A landscape with many peaks, sampled at points; each row gives a point and its height.
From any point a climber takes the steepest step (rise divided by distance) to one of its 2 nearest points. It stops when none of these is higher. Distance is the straight distance between rows; heights are no part of it.
bul: [164 106 105 138 109 101 124 116 138 142 176 129 101 138 122 155  80 150
  88 130]  h=615
sug: [175 145 149  93 132 108 153 122 151 163 143  96 137 104 139 121  82 192
 140 104]  h=174
gilib: [100  82 143  92 148 110 115 170 107 132 110 148 138 142 144  79 135 121
  97  76]  h=451
lasu: [ 82 119 165 152 150  83 157 160  83 112 117 149 155 146 165 145 134  78
 102  78]  h=285
Mipoz: [ 82 162 133 163 145 111 193 122  67 126 152 113 142 128 120 152  95 109
  96 108]  h=146
vuf: [ 82 180  78 161 149 144 154  92 165 107 159 170 115  62  98 115 149 138
 158 119]  h=666
lipaf: [172  90 122 133 104 109  87 131 150 150 140 152  84 135 116 189 110 192
 157 120]  h=374
mar: [150 111  89 167 110 170 130  98 162 138 136 181 124 137 111 104 117 140
  98 138]  h=258
pagi: [138 120  95 167 114 115 162 108 113 140 144 138 152 152 141 105 103 145
  92 107]  h=157
saf: [153 152 104 174  68  99 114 145 160 117 151 130 133  88 125 197  90 142
 123 151]  h=595
veza: [154 121 124 203 105 122 107 117 179 126 167 182 117  92 104 171 112 119
 156 134]  h=630
Gebo: [199 101 101 161  79 114 108 154 143 101 131 153 143  76 131 189 129 141
 165 168]  h=399
Rigu: [134  99 125 137  93 177 118 112 172 161 144 151 105 161 116 129  91 144
  86 137]  h=272
Foge: [166 173 168  73 129 165 146 125 147 153 169 105  82 138 176 115 140 128
 135 117]  h=124
galaz: [136 103 167  49 118 172 131 113 186 162 109 125 109 157 121 153  85 158
 142 128]  h=516
mipu: [109 111 143 129 160 128 155 144  81  91 138 126 162 107  48 124 109 113
 121 153]  h=540
mepo: [145 162 133 107 141 130 173 112 168 152 139 115 166 122 146  73 111 126
 115  81]  h=557
boka: [142 118  86  67 129 111 122 106 142 120 158 130 116 146 115 109 128  97
  93 122]  h=204
tugut: [116 132 113 162 124 143  48  76 135 139 125 156 104 124 110 103 162 117
 138 149]  h=49
nog: [ 82 139 133 160  86 209  98 112 161 140 135 133  96 134 119 181 102  98
 101 127]  h=382
bur: [ 99 194 104 164 166 152 132 101 104 134 131 151  66 151 143 122 194  82
  92 149]  h=269
bop: [ 53 147  90 114 140 182 136 131 121 100 111 152 163 106  98 138 139  80
 108  94]  h=542
dopig: [159 120 111 176  89  93 106 141 160 142 168 142  95 114 113 190  89 145
 108 135]  h=605
feg: [153  80 120 118 112 204 139 120 105 103 133 162 153 102  99 148 115 114
 136 164]  h=730
Lavim: [129 110 130 111 135 132 147 123  83 148 120  89 122 158  92  99  92 176
  86 161]  h=596
bubuv: [ 75  94 179 168 147 147 116 170  89 126  73 119 143 150  79  81 126 135
  84 131]  h=122
Por: [180 184 163 122 136 172 113 103 164 175 129 119 144  91 115 129 128 141
 118  89]  h=195
Muro: [121 138  94 141 122 187  99  89 197 133  86 150 135 139 136  61 150 119
 129 146]  h=345
Dibo: [119 114  95 158 127  86 137 151 121 119 122 147 165 139 153 112 150 109
 111  71]  h=556
Kabar: [116 158 167 130 124 158 138  86 226 176 128 140  96 156 156  93 119 100
 114 123]  h=421
zer: [ 99 148 138 167 116 186 108 110 179 170 111 131  52 181 173 119 135  94
  94 161]  h=192
Limuf: [112 125 121 138  93 183  91  97 105 119 136 136 161 111 114 149 147 122
 142 102]  h=459
Lifub: [ 66 107 139 168 134 163 143 162  76 137  80 120 156 157 122  93 120 129
  77 110]  h=126
gigo: [152  98 130  93 120 107 108 106  85 119 129 116 134 146 126 166 124 155
 140 121]  h=562
ropa: [127 142 116 129 134  73 127 156 161 130 119 123 135 146 195  80 185  92
 135  83]  h=628
lasa: [102  81 184 153 162 106 115 170  81  95 103 145 172  93  84 125 131 127
 152 109]  h=535
leru: [135 114 151 111 115 120 121  96  89 116 152 114 136 125 107 195  97 138
 146 134]  h=554
baner: [ 99  77 184 164 159  98 125 156  96 119  94 143 141 138  83  85 120 131
  93 113]  h=118
tozam: [139 149 123 112 116 169 159  87 199 148 129 138 157 135 143  72 109 124
 120 109]  h=620
rumaf: [ 51 133 174 155 142  69 131 191 113 104 114 133 147  59 128 135  92 133
 134 100]  h=519
Zulo: [ 89 150  80 148 136 179 149 125 138 101 156 173 144  61  95 108 152 127
 151 107]  h=737
tefo: [172 148 113 128 110  77  96 123 177 143 130 100 125 115 167 104 149 150
 163 128]  h=467
guzad: [101 165 158 135 136 181 102 118 194 185 119 125  45 158 170  87 132 100
 113 176]  h=158
gebu: [ 94 116 134 113 130 215 130 145  93  84 115 113 160  75  76 142 105 130
 156 177]  h=425
vuka: [152  93 130 108 173  83 145 155  88 108  83 118 112 144  50 111 133 186
 149 158]  h=532
datol: [140 138 100 168 142  68 100  89 179 147 137 156  90 138 128 115 115 109
 108 164]  h=354
Luver: [169  89 114  82 127 171 133 130 138 131 123 146 153 108 125  80 133 183
 158 129]  h=652
fule: [ 91 169 109 180 114 196 116 101 158 143 109 135  66 165 154 149 137  91
  73 154]  h=220
tepu: [193  86 114 132  85 104 103 131 133 106 117 142 150 116 148 174 127 170
 175 142]  h=389
pemu: [138  92 116 116 127 156 129 139 139 134 119 141 174 130 138  55 149 154
 144  87]  h=612
suk: [113 178 114 155 176 123 130 109 114 147 133 149  75 160 177  73 193  99
 123 156]  h=309
vori: [ 92 154 138 128 119 109 140 131  82 113 167  97 148  99 133 162 118 115
 146 102]  h=513
Furu: [118 147 100 156 146 126 147  56 171 141 104 160 135 174 147  84 172 105
 112 121]  h=402
Lim: [ 76 121 137 120 116 195 106 133  74 118 118 105 165 109 103 143 128 122
 134 113]  h=445
nura: [ 88 148 146 121 107 208 116 131  71 123 127  91 114 141 154 171 126  99
 107 145]  h=363
Nipiv: [163 102 165  79 139 176 168 118 154 152  91 150 116 120 103 126  75 216
 176 158]  h=487
gure: [157 146 146  65 146 132 126 131 135 151 114 109 160  98 135 107 138 176
 176  72]  h=517
Gul: [ 89 197 103 168 138 188 140  90 128 136 124 138  81 140 140 152 165  91
  83 142]  h=245
bobes: [167 124 114  82 104  61 142 144 132 132 134  87 131 148 163 158  96 150
 109 151]  h=616
dap: [146 143  91 165 111  64  82 116 152 128 121 116 123 133 163 108 160 116
 138 139]  h=477
nud: [140 147 130 135  98 118  98 122  76 136 163  98 104 117 151 192 139 146
 145 107]  h=308
bebal: [140 137 114 170 108 122 132  92 145 144 165 151  96 151 126 161 104 113
  80 116]  h=599
gotip: [ 90 107 139 148 120 174 139 136  88 137  81  92 171 173 141  91 109 138
 103 133]  h=132
kita: [125 180  81 171 164  59 133  99 134 130 127 141  82 145 156 127 163  90
  95 163]  h=268
Tenub: [111 136 107 168 138 102 186 114  92 124 138 133 164 151 124 138  95 117
  83 107]  h=151
lom: [104 131  78 137 106 199  91  96 155 110  99 143 132 139 123 128 139  89
 104 134]  h=462
binep: [125 152  96 193 158  64 116  66 163 117 103 176 145 136 135 133 147  96
 137 158]  h=257
vig: [157  89 140  73 109 132 102  87 168 139 147 140 104 162 127 149 123 126
 130 123]  h=475
tifi: [141 123 148 122 106  90 132 125 113  88 143 107 169  92 109 202  85 134
 173 149]  h=546
dogam: [131 131 101 152 118 185 148 115 122 104 163 178 147  58 103 130 134 112
 162 132]  h=791
vezor: [118  86  98 152 137 129 137 153 119 129 113 171 168 137 138  67 148 141
 112  78]  h=580
moma: [120 135 154 109 104 183 143 130 195 175 139 122  72 178 160 126  96 113
  83 135]  h=250
gotel: [107 129 112  98 115 189 103 148  77 133 122 101 104 157 152 117 169 117
  96 118]  h=347
pufef: [148  76 143 114 161 129 149 137  92  98 111 127 154 148  51 104 124 128
 130 177]  h=533
netez: [ 75 190 126 154 139 149 142 128  99 119 152 137 111 114 157 141 190  81
 137  77]  h=377
dumus: [ 82 111 163 100 151 149 147 185  79 142 105 117 113 166 162  80 137 108
  74 126]  h=416
gub: [112 118 158 107 126 168 117 110 104 121  66  62 111 183 101 147 108 144
 120 191]  h=522
zuzo: [119 120  97 107 104 196  84 100 180 131 100 120 130 146 147  97 139 117
 120 142]  h=418
meso: [ 89 130 132 154  83 220 108 113 148 114 128 134 141 109 118 174  84 122
 122 134]  h=394
rilud: [ 88 177  90 185 141  88 126 126 150 102 121 147 151  92 131 144 180  92
 155  90]  h=323
Dad: [ 73 131 145 139 130 113 137 158  96 107 154 118 170  82 120 136 118 126
 163  79]  h=518
rofa: [178  92 156  84 153 139 174 118 134 135 101 137 149 119 102 101  91 199
 174 162]  h=499
tabad: [144 139 155  73 176  69 163 156 107 150 113  73 122 125 116 105 103 185
 141 122]  h=618
pire: [ 82 156 166 169 124 150 176 114  56 134 137 100 149 147 121 139 103 117
 102 126]  h=142
reme: [151 184 154 115 136 189  93  99 193 174 118 117 140  87 111  95 138 131
 133 116]  h=216
Gavuv: [162  63 142 120 153  90 156 145  93  89 113 136 178 135  87 103 117 121
 146 158]  h=524
gafoz: [109 117 146 147 108 161 147 107  74 144 124 102 154 170 140 118 116 132
  99 130]  h=138
luse: [143 165  86 153 100  76  95 189 119 133 122 103 100 131 182 129 184 106
 110 134]  h=353
pofa: [101 110  75 136 128 194 109 163  98 113 113 149 155 110  95 105 136 135
  87 116]  h=327
Gik: [178  74 136 102 140  89 170 121 131 110 132 122 177 136 121 103  85 144
 149 157]  h=512
bugi: [ 89 160 116 165 141 150 132 124 108 132 116 152 116 157 160 115 210  83
 112  85]  h=405
lupov: [113 121 175 136 154  81 138 159  98  77 115  97 150  95  50 151 135 130
 195 138]  h=520
radeb: [ 51 166 103 126 147 104 175 125 146 101 149 139 140  95 137 142 154  92
 149  69]  h=598
betig: [144 132 139 124 100  96 101 148  68 117 132  89 129 133 177 190 155 138
 158 110]  h=303
Pebi: [101 178 105 196 145  59 100  85 160 118 103 163 132 104 137 162 134  93
 135 178]  h=210
Soku: [107 156 159  43 150 185 150 157 139 147 105  79 147 125 148  93 125 101
 108 114]  h=165
lozi: [138 139 128 130  75  85 117 173  92 126 113  82 158 136 176 187 146 124
 133 134]  h=300
lufi: [112 150  83 197 142 113 125 104 135 107 120 173 162 112 116 123 183 107
 140  91]  h=292
paner: [ 92 115 164 100 154 128 141 145  92  85 139 114 150  73  61 130 120 147
 208 143]  h=514
Sadov: [175  89 112  82 106  88  97 101 160 112 148 139 121 141 126 168 119 119
 141 133]  h=458
zab: [137 155 114  57 131 139 137 101 171 148 150 117 106 140 135  90 129 100
  97 123]  h=191
rezuz: [116 168 113 129 142 151 138 119 137 150 127 128  91 161 178  60 185 107
 108 120]  h=359
Pob: [107 133 176 122 127 141 131  95  66 120 136  87 130 141  93 171 106 123
 126 149]  h=545
sok: [147 173 163  55 151 181 135 127 113 163  92  91 152 103 118 138 118 162
 134 100]  h=143
fedos: [ 99 149 154 141  88 201 112 105 115 142 149 125  93 145 151 181 120 104
  99 131]  h=372
fifi: [130  98 173 102 153  63 149 146  95 125 106  82 137 175 111 100 130 138
 133 132]  h=429
Keraf: [143 114 131  90 102 161  78  95 107 145 140 126  77 148 127 175 151 145
 131 122]  h=96
gemu: [125 184  96 155 138  77 140 156 118 102 143 133 100 142 171 155 175  61
 105 123]  h=261
tig: [176 147 120 119 100  78 116 135 142 145 159  98  66 143 180 153 128 139
 108 145]  h=48
mus: [153 132 132  90 109 148 103 109 106 141 165 118  66 163 159 152 156 119
 112 134]  h=101
batu: [111 170  89 187 133 121 135  85 157 135 157 167  89 112  94 155 113 115
  88 130]  h=569
fure: [191  83 122 116  94  90 118 136 160 135 114 147 115 132 140 180  89 200
 165 141]  h=381
seze: [173 104 152  91 123 202 150 132 181 163 117 146 130 103 118 118  82 195
 145 140]  h=471
memi: [126 133 108 176 108 167 153 102 112 132 165 161 143 111 103 149  86 152
  97 125]  h=543
mame: [104 108 114 152 126 179 162 118  99 112 111 137 176 141  88 114  82 120
  88 166]  h=568
vol: [128  97 128 129 113 174 140 114 106 129 113 114 147 153  98 121  72 157
  92 176]  h=585
noso: [134  83 146  58 116 171 124 105 142 141  84 138 101 168 103 163  87 177
 149 159]  h=534
Pek: [138 121 103 156 131 120 135 146  68 117 162 126 153  86  92 143  95 171
 124 134]  h=550
pimi: [129  97 154 121 127 175 115 105  81 113  88 115 134 138  66 161 107 170
 149 175]  h=561
babed: [114 105 138 132 113 164  47 110 172 169 123 143  61 153  93 137 142 124
 129 156]  h=78
taza: [119 177  77 168 136  88 131 112 118 117 150 134 110 127 139 147 155  90
  96 116]  h=246
mulor: [ 87 130 160 128 145 151 153 168  43 128 132 112 111 160 142 124 137  97
  89 128]  h=406
Tupef: [158 119 143  64 167 129 155 154 129 140 111 125 175  86 107  94 121 174
 165  95]  h=500
Nir: [119 168 126 138 128 161 157  68 205 157 110 138 128 160 163  77 139 106
 111 119]  h=510
suz: [127 103 123  85  94 193  66 115 162 147 113 126  78 156 119 161 134 142
 117 143]  h=89
detid: [151 119 140 111 127  85  78 111 175 160 157 134  43 154 125 151 133 109
 128 146]  h=61
Zis: [126 162 147  54 144 196 130 142 149 142  85  63 152 108 143 120  99 132
 125 121]  h=153
putup: [147 151 176 125 119 132 140  91 199 168 156 136  77 168 177 105 130  89
 134 129]  h=370
kod: [114 158  92 167 120 131 154 125 103 118 179 132 149  75 110 146  92 150
 125 106]  h=559
bik: [128 118 121 159 104 193  49  98 157 141 128 164  96 111  90 141 146 132
 137 152]  h=65
Zov: [ 89 159  92 146 118  95 160 161 113 110 166 107 151  58 122 141  87 163
 148 115]  h=570
lami: [123 162 117 152 158  53 106  87 165 153 125 141  86 151 173 108 129  87
 121 180]  h=311
fura: [161 140 109 132 112  72  86 119 159 141 162 120  62 139 141 165 123 104
 108 151]  h=54
fefo: [147 128 116 121 153  85  88  98 201 152 151 154  85 119 109  84 118 121
 136 159]  h=390
zadoz: [163 152 133  98 122 138 129 123 124 136 178 122  66 163 185 108 164 115
 120 138]  h=110
tulu: [158  95 116 136 123 187 174 120 104 110 156 175 140  52 114 141 128  87
 143 153]  h=755
luz: [162  96 128 112 128 145 130 131  83  94 147 155 142  69  92 168 127 141
 184 153]  h=498
gok: [115 112 150 116 129 157 132 122  89  95 152 132 165  75  87 150 114 146
 190 129]  h=506
lag: [118 107 148 107 151  84 139 144  68 129 133  97 136 160 112 127 122 120
 109 131]  h=422
bon: [147 134 130 114 132  81 125 170 164 143 122 104 158 116 185  83 161 130
 150  71]  h=576
razu: [117 127  77 108 133 103 148 101 119 106 147 149 139 148 106 136 126  70
  82 106]  h=215
kabis: [134 115 141 138  98  61 135 187  96 128 101  84 173 154 170 149 126 130
 118 130]  h=296
Vunu: [147 138 178  80 151 136 176 166  99 135 156 106 121 168 199  87 140 121
 138 115]  h=465
pibil: [164 111  97 157 103  89 151 135 126 136 144 119 162 136 154 107  94 172
 114 117]  h=163
tefi: [144 143 106 149 107 117  69 107 105 141 166 118  79 109 127 157 155 137
 128 123]  h=316
pada: [ 72 196 117 165 144  88 139 154 135 106 134 131 115  99 171 155 192  76
 151  85]  h=352
zon: [153 119 130 171  93 137 132 110 141 106 171 160 155  86 118 173  96 126
 165 122]  h=657
Keveb: [123 131 132  49 137 146 148 129 121 144 136  96 123 150 149  87 132 117
 105 112]  h=177
fof: [ 68 155 148 145 143  83 169 160 102 101 134 132 156 119 168 165 137  67
 130  72]  h=280
mivur: [164 136 147 111 132 104 161 177  89 111 166 118 115 178 207 114 148 113
 132 128]  h=480
tigi: [115  94 144 133 117  44 127 206 119 116  87 111 178 139 154 128 114 124
 104 122]  h=293
bap: [110  83 189 147 160 116 113 158  86  96  83 130 149 133  49 120 155 144
 160 129]  h=544
lalo: [ 93 114 157 130 156  68 116 172  75 112 127 107 138 113  92 148 118 109
 117 111]  h=417
Lates: [ 80 103 147 113 146 195  97 161  80  93  86 108 166 106  67 135 132 131
 145 146]  h=435
pog: [147 103 157  83 185  87 159 161 120 125  83 115 136 134  65  74 126 182
 159 137]  h=521
zudap: [147 160 193 126 144 107 118 123 202 185 164 123  56 142 162 115 130 109
 147 137]  h=335
Zoso: [142 182 127 139 154  80 144 121 164 142 137 123 107 135 197  70 172  93
 144 122]  h=523
Ruzer: [121 160 123 188  96 103 143  94 153 127 172 140 124 116 143 188  92 113
 111 107]  h=579
ren: [142 130  79 192 132 156 141  83 153 117 130 204 135 118 102 109 149 114
 116 142]  h=234
rur: [124 111 186  80 162  97 157 175 102 137 133 100 126 154 177  86 137 121
 129 101]  h=450
Vivi: [ 70 115 179 170 153  90 148 171 105  95 129 136 167  79  93 115 104 128
 153 104]  h=529
Revut: [159 110  97 125 126  83 124 160  78 125 136 101 139 118 112 144 103 180
 113 137]  h=541
det: [100  93 155 148 138  49 133 181 105 116  98 136 167 145 167 125 121  95
 102  89]  h=289
gem: [ 87 118  93 123 127 182  92 162  96 136 107 130 131 137 126  94 157 122
  83  92]  h=336
leram: [126 150 137 133 113 107 147 116  83 112 167 111 132 137 164 171 128  87
 118 112]  h=504
Vobid: [125 165 112 203 111 102 123  94 182 107 148 163 130  81 119 166 118 101
 157 139]  h=581
seb: [168 151 166 128 113  72 115 131 212 169 154 106  74 145 177 142 120 116
 143 141]  h=312
Rasil: [143 138 141 131 126 113 175 140  76 106 168 126 125 183 196 140 143  85
 111 121]  h=492
sir: [163  89 119 121 156  79 137 156  72 109 114 115 135 124  76 133 110 180
 133 161]  h=537
fam: [145 115 127 147 113 118 130 114 198 175 162 147  81 159 120 110  96 139
 102 118]  h=286
Lemak: [112  97 202 107 162  89 147 167  89 146 101  97 122 165 141  74 138 143
 123 110]  h=439
von: [137  83 139  95 139 146 124 127  83 126  90 122 153 149 106 107 125 186
 155 140]  h=589
reku: [ 70 149  99 111 150 138 141 135 118  96 147 156 148  91  93 132 146  86
 127  75]  h=567
lak: [184 114  96 167  98  75  89 130 190 121 123 155 127 111 134 126 131 135
 152 176]  h=447
rugu: [150 125 128  73 167 117 153 162 153 130 136 134 178  87 113  73 119 134
 136  82]  h=484
zil: [134 180 110 150 144  61 126 150 149 132 116 124 100 151 206  89 185  85
 138 162]  h=431
Pelu: [124 170 121 129 142 171 105  90 199 162 108 137 129 104 128  46 141 127
 131 133]  h=267
Sugez: [184  92 114 105 134  96  90 127 215 134 151 166  90 115 102 124 118 131
 154 159]  h=423
sipi: [ 69 150  95 123 129 124 191 108 158  88 158 151 160  90 130 124 121 125
 167  94]  h=641
Moted: [149  77 149  84 129 174 130 104 105 120  77 151 116 151  82 156  94 176
 160 188]  h=549
funi: [147 115 148  74 144  81 130 167 140 133 104  97 166 114 165 103 140 159
 171  75]  h=547
vaf: [141 124  72 179 147 143 150 112 138  96 134 201 161  94 104 120 167  94
 133 121]  h=260
Fegik: [159 189 172  62 142 190 143 130 123 162 130  91 117 111 151 137 132 140
 128 105]  h=135
giku: [141  96 108 115 124  72 113 160 113 112 123 121 160 142 155 118 142 123
 133  91]  h=538
gume: [158 118 108 104 116 102 103 108 139 133 140 114 135 144 157 104 157 135
 145 100]  h=509
Penu: [108 163 114 108 138 172 156 143 150 155 115 113 127 145 171  60 159 117
  94  95]  h=403
visev: [157 154 146  86 128 168 137 109 164 172 142 109 129 108 128 105 104 176
 122 103]  h=182
birif: [ 79 142 197 130 165  88 139 158  81 106 131  84 112 119  60 139 143 108
 128 124]  h=413
roza: [118  95 151  69 164 107 140 168 140 137 113 131 156 119 126  62 120 132
 121  79]  h=466
mize: [182 110 124 122 113  95 148 132 151 148 146 111 142 120 147 116  72 203
 137 135]  h=169
Faf: [ 40 157 131 144 140  67 167 193 128 108 131 130 137  71 154 142 108 124
 127  82]  h=515
Nago: [121 163  88 159  84  93 128 168 124 109 149 110 158  72 127 175 105 146
 130 136]  h=582
sebe: [130 148  76 145 134  97 131  83 149 110 144 158 127 135 119 138 143  77
 102 117]  h=229
rok: [129 167  95 151 130  89  68 134  98 123 152 113  81 110 146 142 186  98
 134 137]  h=331
beno: [106 108 145  97 146 162 124 150  95 123  68  56 124 174 118  99 121 146
 105 172]  h=507
Pupap: [101 128 109 145 143 157 171 128  87 104 140 148 172 111  77 126  97 113
  97 136]  h=555
gop: [104 149 111 150 124 159  74  77 136 150 110 135  94 151 137  90 178 102
 115 147]  h=30
Gamak: [185  63 122  85 126 199 149 132 122 135 102 159 119 103 124 105 124 182
 159 172]  h=683
suna: [166 128  95 133 107  92  45 110 135 121 136 127  91 112 128 167 155 154
 155 136]  h=304
Nates: [191  71 117 111 114 116 103 120 171 113 150 178 108 120 107 172 119 132
 153 146]  h=444
nokiz: [143 116 136  77 153 120 150 135 100 152 128  93 138 138 111  88  98 182
 115 136]  h=606
sabag: [112 142 111 152 108 126 170 109 152  91 173 156 164  70 128 145  96 124
 181 117]  h=686
kon: [ 82 122 128 110 148 153 156 166 125 154 109 144 120 161 169  70 154 108
  72  84]  h=432
vobo: [166 127 147 117 113  87 135 123 199 174 164 114  92 144 154 140  88 155
 126 118]  h=298
sifum: [141 111 161 135 149  73 134 123  78  95  94  96 143 139  65 164 140 152
 176 149]  h=531
Gan: [165 104 126  93 110  63 131 123 143 140 149 108  99 154 138 180  75 156
 106 141]  h=626
vufu: [111 122 187 118 129 157 134 103  66 129  97  71 116 177 101 148 135 131
 126 166]  h=536
rugaf: [ 77 133 116 120 104 227 136 117 136  93 132 130 151  77 105 151  80 124
 146 160]  h=409
masut: [173 107  86 164 111 123  78 132 121 102 146 151 139  87 116 136 159 145
 160 123]  h=476
Salo: [187 121  97 184  85 101  87 150 173 108 130 165 127  75 122 159 132 123
 154 192]  h=415
Buse: [137 107 110 125 105 141  96 101 111 121 134 132 151 143 136 117 170 114
 143  92]  h=481
sak: [ 77  91 147 136 141 128 108 164  88 125 107 164 143 130 137 108 140 106
  87  69]  h=442
moken: [ 98 183 109 156 116  92 172  90 168 112 173 136 123 101 139 182  98 101
 129 112]  h=560
nor: [ 85 142 196 138 150 130 151 155  49 121 131  85 118 149  98 138 142 100
 118 136]  h=407
pilop: [127  97 158 138 135 161 125 127  78 113  65 102 143 159  62 112 144 179
 150 163]  h=574
puz: [152 138 141  80 143  50 166 175 123 139 118  63 143 137 162 121 105 157
 123 139]  h=604
fefam: [162 166 111 127 115  79 121 176 136 130 141  98  97 144 203 108 177 118
 128 139]  h=373
zek: [142 146  81 192 116  99  84 134 145  95 126 153 160  73 121 134 164 110
 170 147]  h=441
dof: [111 147 109 136 117  67 139 170 115  98 123 124 150 132 170 163 157  60
 110  94]  h=273
Kuva: [190  86 101 129 118 147 110 129 106 102 151 163 136  82 108 151 143 141
 158 140]  h=489
vire: [ 84 157  75 146 132 187 137 101 140 104 106 160 151 126 100 140 153  87
 102 115]  h=508
Bafu: [149 114 134 105 130  60 129 131  95  92 110  99 153 129  91 195 100 140
 161 170]  h=539
Sunol: [107 120 144  66 132 174 124 140 111 145  78  70 135 158 149  96 116 160
 123 145]  h=490
Luro: [ 71 134 127 158 136 150 112 140  97 126 115 166 140 118 138 124 179  93
 110  51]  h=430
Fazun: [125 115 151 139 134 117  55 115 154 182 151 142  45 154 102 137 142 118
 128 150]  h=69
mibe: [203  92  90 159 101 103 133 129 168 114 146 165 145 114 139 126 113 133
 141 147]  h=483
lilas: [166 122 162  94 174 106 178 138 121 135  85 114 150 122  85  87 105 202
 190 141]  h=511
reze: [131 122 117  62 113 192 104 120 151 144 101  93 128 144 153  99 126 155
 127 129]  h=464
dodi: [109 110 119 147  92 190 115 130 191 155 117 122  91 174 144 147  78 122
  72 140]  h=263
volu: [196  73 114 129 111  91 158 131 140 103 132 141 171 130 139 143  88 138
 147 160]  h=502
dus: [182  56 120 113 108 208 133 126 133 131 124 176 115 109 115 135 121 146
 129 178]  h=707
guvi: [137  94 160  62 112 161 113 107 217 153 132 140  99 163 113 141 113 124
 138 125]  h=497
zopem: [158  85 123  65 130 133 123 106 104 123 109 137 134 144 112 138 120 181
 171 131]  h=575
razi: [103 127 137  90 117 198 108 152  64 127 104  75 106 164 157 141 139 125
 104 155]  h=356
Kefat: [111  88 183 137 149 135 111 152  93 118  59 104 127 160  60 102 167 162
 141 129]  h=558
Pez: [144 157 103 194  98  82  93 106 157 121 136 134 127 119 144 162 138 102
 134 135]  h=527
zoput: [132 146 100 171 163  87 139  60 184 136 108 174 131 150 140  81 149 119
 131 144]  h=330

Call two points neighbours if one is among the 2 nearest of the other. Go from one point of each pair to the other, from neighbour to neighbour, staying as high as possible. Name the lowest point that can't be avoided.
tefi, von -> suna
kon, sabag -> mulor
sabag, dogam -> sipi
Gan, tabad -> puz

For each start below, name the point where the climber stops.
nor -> pilop
gem -> gume
Kuva -> von
gotip -> sabag
Salo -> tabad
lipaf -> pilop
reze -> von
